Each row is a point on a landscape with many valleys, with its height.
From any point a ball rolls to the lowest of the 2 points nearest to it. It stops when none of these is lower. Distance is the straight distance between rows; heights are no part of it.
Kisus height 83: [141 137 162 132 101 113  80 121  91 214 137 120 121 172 159 134 164 113
  96  92 117 151  96  50 100 131 115 193 162 128  99  83 140 125]
lud height 234: [142 139 144 139 112 136  91 122 119 190 163  94 139 150 180 119 137 106
  84  83 114 150 112  69 113 149 151 167 117 104 114 120 127 101]
Nuda height 199: [ 78 147 131  74 112 122 111 123 165 162 100 145 142 160 177 167 136 123
 144 141 141 135 179 138  72 130 125 106 104 126  35  59 132 139]
kiku height 453: [116 113 153 121  50  80 135 129 161 111 141 147 200 134 158 126 110 153
 137 105 150 131 164 133 163 133 110 110 194 137  72 129 130 110]
Deve height 241: [161 109 114 163  73 101 175 139 149  45 151 168 183  85  95  94  95 161
 124 129 138 106 119 156 166 105  86 117 188 149 162 173 128 131]
fefaf height 151: [117  76 197 117  82  64  80 132 155 118 123 125 152 135 197 179 102 165
 118 104  83 152 184 126 108 127 165 132 134 142  88 131 119  69]
det height 378: [151 131  78 130 141 154 172 194 133 160 136 139 109  87 132 130 119 124
 158 140 165 114  84  94 151 142  91 123 143  79 156 101 169 108]
rupo height 430: [124 142 174  99  90  93 113  88 107 117 149  85 197 217 131 116 130 133
 129  95 146 112 144 137 198 145 154 118 152 165 120 180 109 103]
vit height 342: [120 177 111  81 163 143 160  74  88 116 109  72 141 190  84  93 161  95
 156 135 168 111 127 148 175 147 168  91  99 151 122 167  99 168]
zuri height 297: [140 162 128 120 126 152 158  88 114  54 162  74 167 146  90  88 115 124
 121 116 124 109 121 176 191 138 175  98 113 145 164 220  89 114]
rula height 462: [118 167  88  89  79 139 144 164 175 160 165 146 156  66 181 125 138 119
 139 138 152 134 119  78  60 117  67 117 136  85  52  25 163 111]
Batof height 227: [ 93 151 110 127  98 124 130 146 183 117 106 197 147  97 123 165 147 138
 151 160 146 131 163 141  62 104  66 105 143 128  60  40 144 167]
rul height 335: [173  69  90 159 124 118 147 187 148 108 120 179 101  46 131 135  77 150
 111 143 113 120 120 123 111 104  99 151 138 122 173 138 141 113]
Lineb height 59: [111 115 145  95  97  98 121 164 113 186 120 122 146 160 152 154 114 131
 160 110 160 118 136  99 184 140 112 133 183 137  93 114 142 105]
Kadi height 357: [116 151  88  92 176 184 130 125 140 181 121  84 103 157 171 133 133  84
 139 128 149 133 127 124 128 167 169 102  54  80  99 126 116 130]
vezev height 584: [119 122 127 163 126 122 119 132 146 122 108 186 101  97 103 142 144 139
 127 147 114 134 128 128  86 103  85 141 150 134 123  87 146 153]
kadu height 479: [112  93 108 105 115 127 146 188 158 146 120 134 130  99 167 158  74 137
 155 134 146 119 158 136 155 138 126 106 136 112 109 121 137  96]
Gol height 354: [128 155 100 121 150 160 130 137 109 184 105 171  85 140 108 144 189 114
 140 163 155 138  89  96  76 113  64 142 134 112 102  50 159 169]
Kat height 95: [103 103 130 107 117 137 112 162 176 155 139 106 131  90 216 154  73 132
 115 113 109 141 172 130 104 143 164 114  89  95  85 111 123  73]
nubu height 332: [124 158 129 147 144 143 116  68 153 101 129 130 130 149 125 107 163 112
 105 129 106 141 131 151  77 141 146 122  89 116 118 134 116 168]
bogip height 78: [114 140 121  87  92 108 153 142 131 166 130 123 178 171 140 127 127 122
 169 117 188 104 135 111 193 147 104 101 182 126  88 113 147 131]
Nalum height 88: [132 112 155 139 167 134 121 109  84  83 123  96  95 119  85 123 114 142
 117 137  89 125 133 167 137 110 171 137  96 162 193 182 113 114]
mot height 328: [130 179  79 100 157 169 150  93 137 165 125 103 135 173 166 108 163  76
 119 124 159 142 106 103 100 171 154 109  72  89  80 110 109 163]
bilez height 223: [170 158 118 185 102 131 146  97 126 112 168 155 152 116  91  76 159 124
  98 104 127 127  68  92 134 129  84 152 177 118 161 138 144 147]
Mas height 291: [138 144 124 127 104 131 160 108 121  84 160 103 180 144 100  90 108 133
 131 112 146 104 118 149 205 138 136 108 152 140 154 193 110 114]
Misu height 494: [100 117  82 100 139 164 153 188 177 151 116 139 110  85 169 163  91 127
 163 155 148 121 154 145 121 139 116  90 100  88  97  91 145 106]
reb height 436: [124 152 158 110  90 112 130  72 151  72 152  98 208 193 139  98 129 137
 117 104 135 116 153 171 168 152 156  91 129 141 106 188 101 121]
meto height 400: [147  97  89 115 156 145 172 172 102 108 141  97 121  90  99 118  64 133
 146 136 150  95 123 148 202 124 154 114 120 131 200 192 113  98]
zam height 414: [129 120 173 118 152 115  96 128  42 165 129  72 111 185  91 132 135 126
 135 114 128 121 112 105 186 115 159 161 140 169 177 162 113 104]
dor height 189: [155 192  73 115 155 151 179  92 106 137 128 122 139 168  88  81 191  84
 149 135 184 121  69  96 150 152 105 108 129 110 129 121 129 193]
Pok height 665: [121 169  78 143 112 155 170 116 203  74 151 151 179  97 129  97 141 118
 137 136 152 124 140 158 111 145 110  72 119  82 101 122 123 171]
zisa height 425: [126 130 172 108 105  97  90 120  91 173 151  70 175 221 155 134 132 116
 121  83 142 125 133  94 190 149 166 144 141 150 126 170 113  87]
nulap height 91: [147 142 171 167 108 116 115  64 122  50 146 131 152 146  82  94 145 148
  92 119  85 125 113 161 122 111 133 139 139 167 165 182 112 134]
kesik height 417: [158 179  78 134 172 176 152  89 120 143 146  99 114 149 118  86 175  78
 119 118 145 143  73 100 137 161 143 124  89  90 137 149 113 168]
naviz height 365: [117 122 104 122 174 151 149 153 106 128 104 140  82 101  84 129 125 127
 161 164 142 116 124 150 148 113 110 113 129 132 159 117 141 148]
sav height 279: [146 130  87 145 107 143 174 146 176  96 166 130 173  87 148  98  95 128
 128 117 146 115 122 140 162 151 122  95 134  86 139 160 132 114]
Tir height 386: [119 142 141 137  93 113 124  97 163 116 141 143 171 144 143 113 137 134
 116 109 129 129 143 136 122 139 122 120 146 128  97 127 126 138]
zef height 518: [ 83 130 103 101 146 162 123 158 170 159 103 146  95 108 161 175 118 125
 151 160 131 134 165 154  77 127 118 103  87 102  73  69 139 125]
pite height 68: [114 112 113 116 149 165 112 169 148 181 139  97 105 106 195 152  86 113
 122 118 122 135 142 115 125 153 161 126  82  84 115 123 128  78]
guti height 657: [ 88 122 148 126 160 119 120 108 140  63  86 143 107 116  85 141 133 147
 152 166 102 122 181 209  97 104 140  98  98 161 137 132 121 163]
Gumu height 516: [116 145 156 157 101 113 124  73 175  35 130 150 180 138 102 102 147 151
 112 133 104 123 155 194  94 118 124 100 128 144 114 159 108 166]
dibu height 438: [128  94 170 163 146 101 108 103 117  56  95 156  94  96  75 138 129 163
 113 156  68 129 144 178  85  85 130 142 119 177 176 149 124 144]
tade height 304: [140 133  84 126  92 148 170 169 185 126 171 127 171  66 182 108  97 124
 128 112 153 128 130 108 133 150 115  97 135  68 107 111 149  97]
keteg height 117: [146 161 158 170 109 117 106  44 124  81 145 142 150 166  86  87 178 130
  86 115  98 134 101 132  99 123 120 151 138 154 142 151 119 167]
visof height 191: [168 121 127 183  89 103 148 125 121  95 151 175 149  95  86  96 129 146
 109 118 121 120  86 105 149 109  77 158 197 146 166 145 144 133]
Pefab height 408: [169  99 106 139 136 133 159 170  76 121 152 104 126 101  90 110  78 134
 124 120 138 103  95 113 201 115 136 148 153 147 214 194 116  90]
bif height 321: [140 113 200 152 103  69  87  92  82 114 124 138 126 170  90 138 149 156
 117 111  93 133 115 112 142 100 121 176 181 191 152 142 126 121]
bidak height 144: [152 165 111 108  75 130 141 150 128 197 174 113 175 127 177 100 148 105
 115  90 162 132  90  42 125 156  97 142 167  87  86  79 159 109]
bufa height 205: [150 149 116 135 149 169 102 137  92 220 146  85 104 163 164 121 156  84
 101 103 131 148  80  54 118 151 140 172 105  87 125 112 130 120]
gur height 368: [ 94 135 128  77 190 152 131 115  95 134  94  76  94 160 104 137 132 109
 169 151 148 116 157 170 164 138 177  90  79 139 134 148 111 143]
tefa height 443: [104 137 150 104  72  92 138  94 165  95 137 125 215 180 151 112 124 143
 137 109 157 118 174 166 165 144 129  87 161 139  75 148 116 132]
Zor height 33: [117  77 146 108 127 103 112 168 120 136 130  94 142 139 162 160  66 142
 138 113 129 120 159 141 187 141 171 125 122 142 145 179 110  68]
solu height 316: [139 135 135 133  70 118 108 144 144 172 170 139 142  74 179 115 130 123
  92 102 111 153 109  57  76 120  95 162 161 105  80  66 149  96]
resi height 146: [114 130 166 111 108 111  74 119 117 200 120 130 109 160 177 162 152 123
 106 113 103 155 129  77  61 121 126 175 127 132  71  59 138 120]
fula height 184: [128  87 145 152 168 140  90 148 119 150 108 133  56 103 144 160 110 133
 111 139  84 147 130 132  92 116 142 158  91 125 157 121 133 110]
vidu height 355: [115 168 101  87 148 143 153  88 132 134 118  95 156 190 136 107 148  91
 151 128 171 114 133 141 157 165 158  87  93 118  94 149 106 162]
mosa height 148: [143 176  75 116 130 153 177 129 144 140 141 126 151 141 119  98 156 100
 159 128 182 112  93 105 159 156 105  97 135  89 126 115 148 156]
Lag height 395: [109 123 158  92 195 143 119 126  37 157  86  93  55 151  64 138 155 131
 156 161 139 125 130 143 153  98 149 132 119 166 163 119 130 149]
gesa height 420: [137 115 173 141 123 108  79 132  72 162 155  70 140 191 131 134 125 123
 109  90 116 132 112  91 183 130 166 169 134 154 172 181 111  78]
Sepe height 407: [114 115 183  96 169 116 114 113  31 131 104  69  90 169  60 144 141 147
 146 136 118 122 145 141 165  99 176 138 127 190 180 150 119 117]
Tur height 233: [131 193  85 105 166 140 171  66 105 118 101 127 145 190  97  88 199  76
 136 148 179 127  99 123 117 154 125 100 103 136  96 119 108 214]
Govi height 311: [132 168 117 129 153 146 152  77 101  87 129 113 126 140  63  86 159 115
 135 136 133 117 117 157 151 126 139 112 121 148 150 161 113 169]
Gudiv height 44: [105  90 161 100 124  96  96 167 103 174 114 103 123 162 154 174  95 137
 153 115 135 123 151 119 181 134 151 139 145 144 120 141 123  83]
minin height 336: [130 127 199 137  86  63  83  74 110 127 121 143 154 195 122 139 163 150
 112 101 105 136 132 108 121 118 119 165 175 173 110 123 128 134]
Ragob height 340: [151 116 146 183 148 145  94 110 122 134 144 120  96 114 137 122 125 123
  80 109  76 150 102 109  97 129 148 173  98 115 167 147 125 113]
rad height 106: [111  95 131 115 190 142 132 143  97 100  96 110  71  97  92 143  99 139
 145 160 110 121 157 184 138 107 165 116  86 151 177 156 120 125]
Raf height 366: [132 133 194 154  66  75  78  64 146 120 136 154 165 163 147 127 168 149
  78  96  91 155 131  97  64 119 119 162 159 151  84  99 130 138]
gepun height 287: [101  93 155 103 194 140  90 140 103 153  98  86  67 146 143 171 110 125
 145 145 105 135 158 159 129 132 180 123  65 133 153 138 123 105]
Rume height 133: [136  74 193 146 106  82  71 132 129 123 136 109 135 139 181 170 104 157
  97  99  68 149 154 117 114 126 173 157 114 147 140 160 115  65]
silu height 397: [161 172 111 140 150 159 120  76 105 163 154  80 136 188 145  91 171  78
  91  95 134 149  79  80 130 166 163 152  90 104 130 153 102 145]
fidet height 124: [118  81 120  98 183 137 147 176  68 132  96 106  69  98  82 147  82 141
 159 158 142 108 143 155 176 100 152 125 123 159 189 152 119 109]
Zepon height 89: [126 109 117 127 147 147 121 164 119 169 133 104 111 122 151 141  94 118
 136 119 133 125 123 114 164 144 145 131 118 107 149 144 131  96]
sog height 495: [109 112 106  87  85 126 144 197 169 166 140 132 147  81 200 157  86 135
 155 128 152 129 156 108 132 138 111 107 145  98  64  79 151  81]
mev height 421: [101 179  78 110 143 168 141 114 183 128 115 157 133 124 143 134 163 100
 133 155 149 136 148 147  51 135 116  87  77  94  65  67 121 179]
ditok height 618: [122 155 113 163 149 140 127 106 132 102 106 190 104 107  63 119 180 123
 133 163 130 134 118 145  78 100  75 127 136 138 136  83 141 199]
nitad height 263: [140 125 160 134  73 108  85 132 133 177 170 110 154 113 194 121 124 123
  81  76 103 157 124  60 100 134 133 170 149 113  86 101 133  82]
gor height 353: [107 175 103 136 114 142 126 104 178 124 120 183 145 116 126 134 174 116
 117 149 138 141 140 127  28 114  84 113 115 110  67  46 132 187]
kal height 278: [121 142 102 141 178 179 119 113 148 135 126 119  82 111 138 125 140 103
 119 138 112 146 124 143  92 146 153 121  63  88 129 126 122 144]
Kozad height 356: [133 120 138 149 133 116 150 115  92  70 115 144 113  98  48 109 122 154
 131 146 113 111 128 165 144  91 120 135 156 179 180 156 121 143]
zap height 358: [140 127 155 153 170 142  87 106  84 152 132  98  83 157 116 126 147 113
 108 120  98 143 106 114 126 129 156 164  99 132 170 147 122 127]
poki height 373: [138 145 164 134 149 121  88  69  86 150 128 102 123 208 125 121 172 109
 104 112 109 141 112 104 110 136 152 162 105 145 137 133 123 148]
ligub height 296: [130 157 114 128 127 129 155 104 114 115 133 131 148 148  82  95 148 120
 148 130 156 108 112 131 172 130 108 118 158 140 140 138 130 159]
kado height 371: [138  62 121 150 137 114 121 166 153 104 103 165  89  66 145 155  74 154
 112 143  93 130 151 154  99 107 131 144 109 136 157 143 122 109]
motas height 34: [118  96 177 140  90  89 109 110 165  76 131 137 166 134 155 137 106 165
 111 115  96 133 168 168 123 125 142 116 136 146 114 160 114 104]
Zuv height 491: [104 127 154 171  95 103 112 100 200  50 115 181 166 100 114 128 141 159
 108 139 101 134 168 179  56 104 107 106 130 138  95 116 115 168]
bidag height 382: [112 112 134 110 188 152 113 147  81 168  95 115  57 137 102 146 132 121
 153 155 135 127 123 135 146 114 129 135 115 136 151 116 134 134]
lakel height 204: [108 124 168 118 131 124  72 100 143 165 116 123 102 155 179 162 148 127
 102 121  84 159 147 111  41 127 151 152  82 123  88  72 131 124]
vos height 539: [127 177  69 112  99 157 170 161 193 132 160 149 160  72 159 119 142 118
 144 143 168 128 121 103  78 135  81  92 118  64  82  50 159 129]
Bomi height 337: [142 116 173 159 134  99 109 100  73  98 118 139 102 132  57 120 140 154
 117 129  95 124 113 133 135  88 119 168 164 188 180 147 125 134]
Mebi height 370: [115 166 118 116 113 133 143  81 166 108 140 115 184 174 148 100 146 113
 122 113 147 123 146 149 132 160 146  93 109 113  87 143 108 156]
gumin height 626: [158 179  68 163 155 169 170 119 147 101 143 158 115  91  83  89 178 105
 139 144 149 132  77 118 109 134  90 113 120  84 159 112 145 177]
vovo height 272: [100 105 159 109 153 120  91 132 125 157  96 125  91 153 149 171 123 136
 142 135 109 135 157 142 114 126 147 135 103 136 116 108 132 116]
leko height 439: [162 105 122 144  94 121 122 196 109 192 158 124 130  90 170 134 105 124
 110  93 130 138  90  48 147 137 109 171 175 102 135 116 153  75]
Saz height 402: [144 104  81 115 138 129 186 204 122 128 123 139 115  85 107 135  88 139
 178 152 175  98 107 122 186 126  92 109 160 114 176 124 158 114]
ref height 300: [142 117 146 147  84 103 133 120 133 101 158 130 180 134 131 110 104 147
 108 101 129 122 124 132 178 134 123 132 170 141 137 174 122 100]
vig height 100: [142 133  97 154 154 177 125 152 133 172 135 145  75  82 143 132 138 116
 112 138 114 145  88  93  81 128 103 151 109  83 137  85 150 123]
Pelu height 592: [141 169  66 144 131 166 169 147 173 127 144 160 132  86 124 113 154 112
 144 144 156 128  98 112  97 138  86 103 121  71 124  78 157 151]
sar height 130: [ 82 144 120 127 136 131 120 122 174 100  92 180 127 121 109 156 150 132
 150 164 131 129 175 179  70 111  98  96 111 134  83  77 129 180]
muvok height 256: [162 134 118 184 141 146 128 115 108 132 147 148  98 102  91  98 147 120
 102 122 110 136  75 101 122 121 103 165 145 117 177 133 141 142]
Mal height 72: [147 107 175 152 124 112 110  97 115  52 138 113 139 133 104 122 109 156
  97 121  72 123 132 169 129 111 157 139 115 171 183 196 108 102]
bedi height 217: [157  77 147 159  53  70 140 140 153  58 137 174 179  94 128 120  88 173
 108 120 121 126 139 146 148 103 100 136 195 158 128 172 118 106]
modo height 550: [104 132 108 131 140 152 122 152 152 152 105 172  89  97 132 160 141 132
 142 160 129 138 136 132  73 112  87 125 120 113  98  62 149 143]
Katag height 160: [138 126 143 152  94  91 130 128 113 135 129 163 140 131  99 119 141 142
 133 117 136 119 104 100 155 116  82 156 206 149 131 116 145 138]
gubul height 168: [159 144  98 157 150 179 121 138 126 183 165 106  98 106 158 112 138  95
  95 107 115 147  77  69 110 148 132 156 102  72 144 117 135 113]
nedub height 104: [143  77 177 162 110  84  77 137 121 135 118 146  98 111 151 166 110 154
  96 111  75 149 129 102  99 110 137 182 139 147 139 130 130  92]
Rupof height 138: [129  83 148 111 152 111 129 169  50 137 113  93  96 128  84 148  87 148
 146 129 132 110 128 126 193 100 154 151 152 178 194 168 112  91]
mav height 121: [132 148  89 103 128 152 160 153 136 168 148  98 150 144 146 114 122 101
 157 116 178 110 107 100 188 166 127  97 136  86 122 134 140 119]
dav height 129: [139 133 149 141  98 102 106 132  97 185 126 152 127 154 122 132 158 127
 125 108 134 134  93  68 134 122  85 176 198 138 113  91 151 137]
Favun height 393: [142 117 105 119 150 150 182 139  84  70 129 101 121  86  57 107  89 146
 137 143 132 100 129 172 181 107 160 113 128 161 200 191 107 119]
Muze height 367: [107 137 117  97 183 163 118 118 130 147 118  71 103 160 148 136 120 101
 147 130 133 128 147 154 150 160 190  98  53 105 129 156 108 125]
Mupob height 131: [141 156 135 104  91 126 106 137 104 223 153 107 149 157 185 120 154  98
 102  93 140 142  97  38 103 144 111 167 153 109  73  71 144 114]
toki height 426: [159  85 112 131 105 108 140 203 106 168 143 130 131 100 146 140  85 134
 136 110 147 118 101  80 187 136 109 154 182 121 157 144 145  82]
gugot height 392: [102  76 149 130 142 103 106 150 155 101  86 158  90  96 143 174  90 159
 137 152  90 133 178 176  92 110 140 124 106 144 128 124 124 117]
buvid height 301: [149 141  81 161 174 187 148 122 151 115 153 112  97  83 132 101 122 101
 113 127 110 141  99 135 124 151 153 121  71  77 165 164 114 129]
resib height 145: [ 86 126 138  91  98 124 108 141 184 151 130 132 141 106 201 156 108 133
 125 128 118 143 180 131  72 126 136 110 106 107  46  71 128 104]
lat height 54: [130 100 198 136  94  81 108  91 139  31 127 128 167 148 119 137 116 176
 113 126  70 123 159 185 121 106 148 117 134 182 149 184 107 105]
kaza height 195: [149  58 134 135  78  72 133 170 150  88 120 167 148  85 153 149  66 170
 120 125 119 124 160 144 147 110 122 139 168 149 127 162 117  94]
Zamim height 45: [126 101 158 133 115 113 110 128 142 108 142 105 152 140 160 138  89 145
 113 107 106 127 155 152 152 140 164 123 114 133 139 178 110  86]
fes height 372: [144  83 139 133 104  86 150 143 110  65 117 153 135  98  82 127  81 171
 132 142 118 105 143 164 164  90 120 138 172 187 171 173 113 116]
fari height 674: [ 90 142 100 126 122 139 156 132 198  71 118 149 168 108 129 126 117 135
 156 149 148 112 179 197 119 134 120  65 112 111  95 126 117 164]
zaz height 487: [170 125 130 182  95 131 111 141 120 167 169 147 122  83 144 107 136 124
  76  93 102 147  70  50 101 125  97 187 167 104 146 106 154 105]
git height 369: [100 162 108 124 168 159 120  83 165 108 100 141 112 143 128 130 171 104
 124 154 122 146 151 168  49 140 143  97  57 109  91 101 114 190]
vapev height 359: [ 97 128 123  75 168 144 153 138  86 141 100  86 109 148  81 133 114 121
 185 153 170  97 148 159 196 125 152  89 126 149 141 142 118 137]
peza height 147: [130  81 155 140 136 115  86 174 103 183 103 143  63 110 155 180 109 142
 122 130  97 148 120  96 107 110 123 180 139 133 130 100 140  93]
bugad height 261: [152 119  94 154 111 127 177 149 148  79 147 151 155  84 105 100 101 140
 135 134 143 106 111 143 166 126 101 115 157 119 166 157 136 131]
Gefol height 187: [ 86 143 149 117 153 114 101  86 144 100  80 157 114 161 107 152 174 131
 142 161 118 134 172 182  61 115 127 106  94 154  93  87 129 188]
kazev height 303: [130 153 132 116 163 154 129  86 100  94 143  59 130 159 103 105 131 112
 128 118 115 123 127 161 169 145 194 109  77 137 166 202  93 120]
zolug height 647: [140 170  93 161 126 150 159  97 161  90 148 153 153 111  99  86 157 116
 122 127 135 124 105 137 118 137 105 110 130 103 133 134 128 171]
nuru height 458: [159 105 136 169 122 138  94 164 107 185 156 114 104  98 165 133 110 119
  82  92  97 150  91  62 116 131 132 187 132 104 152 128 137  80]
Lubir height 320: [161 114 107 183 144 158 132 131 144 118 155 134 108  77 137 107 106 122
  89 117  95 134  98 120 114 133 135 148 104  97 174 158 126 112]
Fet height 309: [138 117 169 138  97  85 118 118  88 113 142 121 155 158  99 123 117 149
 123 106 123 117 118 119 189 113 124 157 189 176 156 169 120 105]
sape height 281: [155 167  90 140 120 148 185 109 128  84 165 116 165 120  85  74 137 116
 144 120 158 105  92 132 191 141 118 103 149 111 162 175 126 143]
ziku height 415: [117  97 150 165 155 125 103 117 155  76 100 158  89  91 115 143 122 147
 112 151  72 137 153 178  64 110 137 129  88 142 151 132 125 143]
dopob height 255: [101 129 154  97 127 106 105 115 122 166 106 123 128 186 145 152 137 128
 145 122 139 124 151 126 134 136 134 131 134 142  94 106 129 135]
vute height 517: [120 143 106  76  55 119 159 178 168 166 163 124 191  97 196 123 113 123
 155 112 181 128 142  88 140 148  96  95 168  91  51  64 163  93]
doke height 347: [106 141 116  93 181 153 163 129  74 119  94 111  86 121  47 120 146 126
 177 170 163 105 141 164 169 106 134  93 129 155 151 127 129 164]
fabu height 235: [ 83 136 152  70 103  93 112 121 142 172  91 138 153 197 167 166 141 126
 158 130 157 123 173 130 119 136 125 112 139 147  42  77 132 141]
Goze height 385: [115 145 124  95  66 111 124 154 154 173 149 150 156  98 180 133 135 125
 130 120 143 141 131  75  85 121  85 135 168 113  41  45 153 112]
Sil height 343: [152 132  84 123 111 155 158 194 152 171 161 125 129  66 176 124 108 120
 127 118 145 128  98  76 122 146 102 127 135  69 125  89 165  82]
Rel height 643: [108 153 128 151 156 133 130  89 131  61 102 159 116 111  58 112 168 128
 135 165 118 126 144 187  91 103 112 109 117 154 140 125 124 195]
famef height 173: [141  48 119 115 108  72 137 190 125 100  95 168 107  84 124 168  58 168
 152 149 130 107 158 146 161  96 120 142 170 168 146 150 120 107]
zazak height 290: [108 136 130 112 169 149 104 125  99 180  85 156  65 160 111 156 176 116
 145 167 140 142 119 128  84 112  96 141 114 135 102  66 147 171]
vuvos height 101: [139 149 111  98  76 120 156 159 133 185 154 118 183 149 161 116 135 113
 148  98 186 116 105  71 178 162  98 117 186  99  90  99 160 114]
Kaso height 381: [121 127  88 125 165 163 157 153 140 129 125 120 104 103 124 125 105 115
 154 145 141 115 124 146 155 142 135 101 105  99 148 142 129 127]
kufad height 179: [126 112 126 156 182 164 105 140 111 157 104 156  41 100 114 146 145 123
 118 158 104 149 110 127  81 109 108 153 100 115 149  94 144 142]
fim height 249: [112 137 133 124 148 152  98 108 151 157 133 106 112 144 177 138 131 114
 106 117 105 145 142 123  85 149 164 130  74  98 104 112 122 122]
dedi height 327: [119 179  98  95 181 155 166  81  89 103 101 101 109 149  57  94 180  97
 157 157 162 121 123 160 147 129 144  90 102 144 131 141 112 194]
zozof height 312: [133 155 124 135 173 157 119  71 122  98 132  90 109 149 113 104 158 104
 116 125 103 141 121 157 117 150 175 119  64 119 148 169 103 152]
sogot height 666: [ 89 116 137 124 134 118 131 121 176  67 106 142 142 119 126 139 109 150
 148 151 115 116 187 206 115 126 140  85 104 137 113 140 114 147]
mefu height 152: [135  58 152 109 132  78 117 173  86 113  99 132  97 117 113 168  71 165
 144 136 114 115 152 140 170  95 148 154 152 184 168 164 112  90]
vob height 105: [145 119  89 123 134 154 158 189 123 168 155  96 136 110 153 122  91 111
 144 113 162 112 100  94 195 156 131 117 135  85 160 151 142  86]
rukif height 466: [103 104 129 117  85  97 139 159 163 121 116 161 153 110 151 152  99 150
 153 132 143 124 165 142 146 123 105 110 169 133  87 108 137 118]
Nukik height 411: [150 158  90 137 158 168 150 152 111 172 125 155  83 117 102 123 177 111
 147 152 158 131  68  88 112 126  69 137 143  91 144  74 169 153]
zug height 284: [126 187  94 108 156 142 153  64 122 142 107 131 151 199 146 103 186  78
 108 135 161 145 101 106  77 165 140 115  85 117  72 102 106 197]
bofi height 172: [ 89 102 187 102  98  75  91 115 168 119 104 136 150 159 177 177 124 157
 139 120 101 141 194 152  99 128 152 114 126 145  73 106 123 111]
kes height 239: [105 144 151 114 156 120  97  84 112 150  81 155  99 189 121 151 183 120
 127 153 125 145 139 136  60 120 120 138 106 152  93  72 136 182]
tes height 383: [158  90 126 134 122 121 161 138 106  48 130 126 134  87  78 112  72 161
 113 139 109  99 137 182 159  95 148 130 133 178 198 204 103 109]
Bokul height 384: [149 166 138 125 156 135 109  56  89 131 140  69 142 218 129 100 176  92
 100 107 125 142 103 111 133 158 178 143  79 136 137 170  98 146]
Mokud height 460: [125 102 162 173 108  95 116 107 166  34 109 175 140  94  97 127 119 170
 105 144  80 126 152 185  81  93 117 125 131 161 143 154 116 148]
nefi height 293: [165  97 104 176 148 136 139 159 114 125 124 169  80  66 101 123 111 135
 113 143 110 127  89 113 115 105  91 161 145 125 188 128 147 128]
ramek height 416: [143  69 105 113 139 113 151 201  96 142 116 131 106  96 118 147  66 143
 155 138 150 105 121 120 192 114 120 137 159 143 179 153 131  95]

Where does a ball stop that starts at each point below?
toki: motas
bedi: motas
silu: Kisus
fari: vig
Muze: pite
Mokud: Kisus

Call two points neighbours if one is among the 2 nearest of the other. Go from one point of each pair to the other, from neighbour to neighbour, staying as low as possible. Name the highest point that can't be avoided.
sar, vig: Nukik
motas, nedub: bofi
Zor, vig: fula
motas, sape: nubu
pite, doke: gur
Kisus, motas: bidak
Zor, motas: Zamim
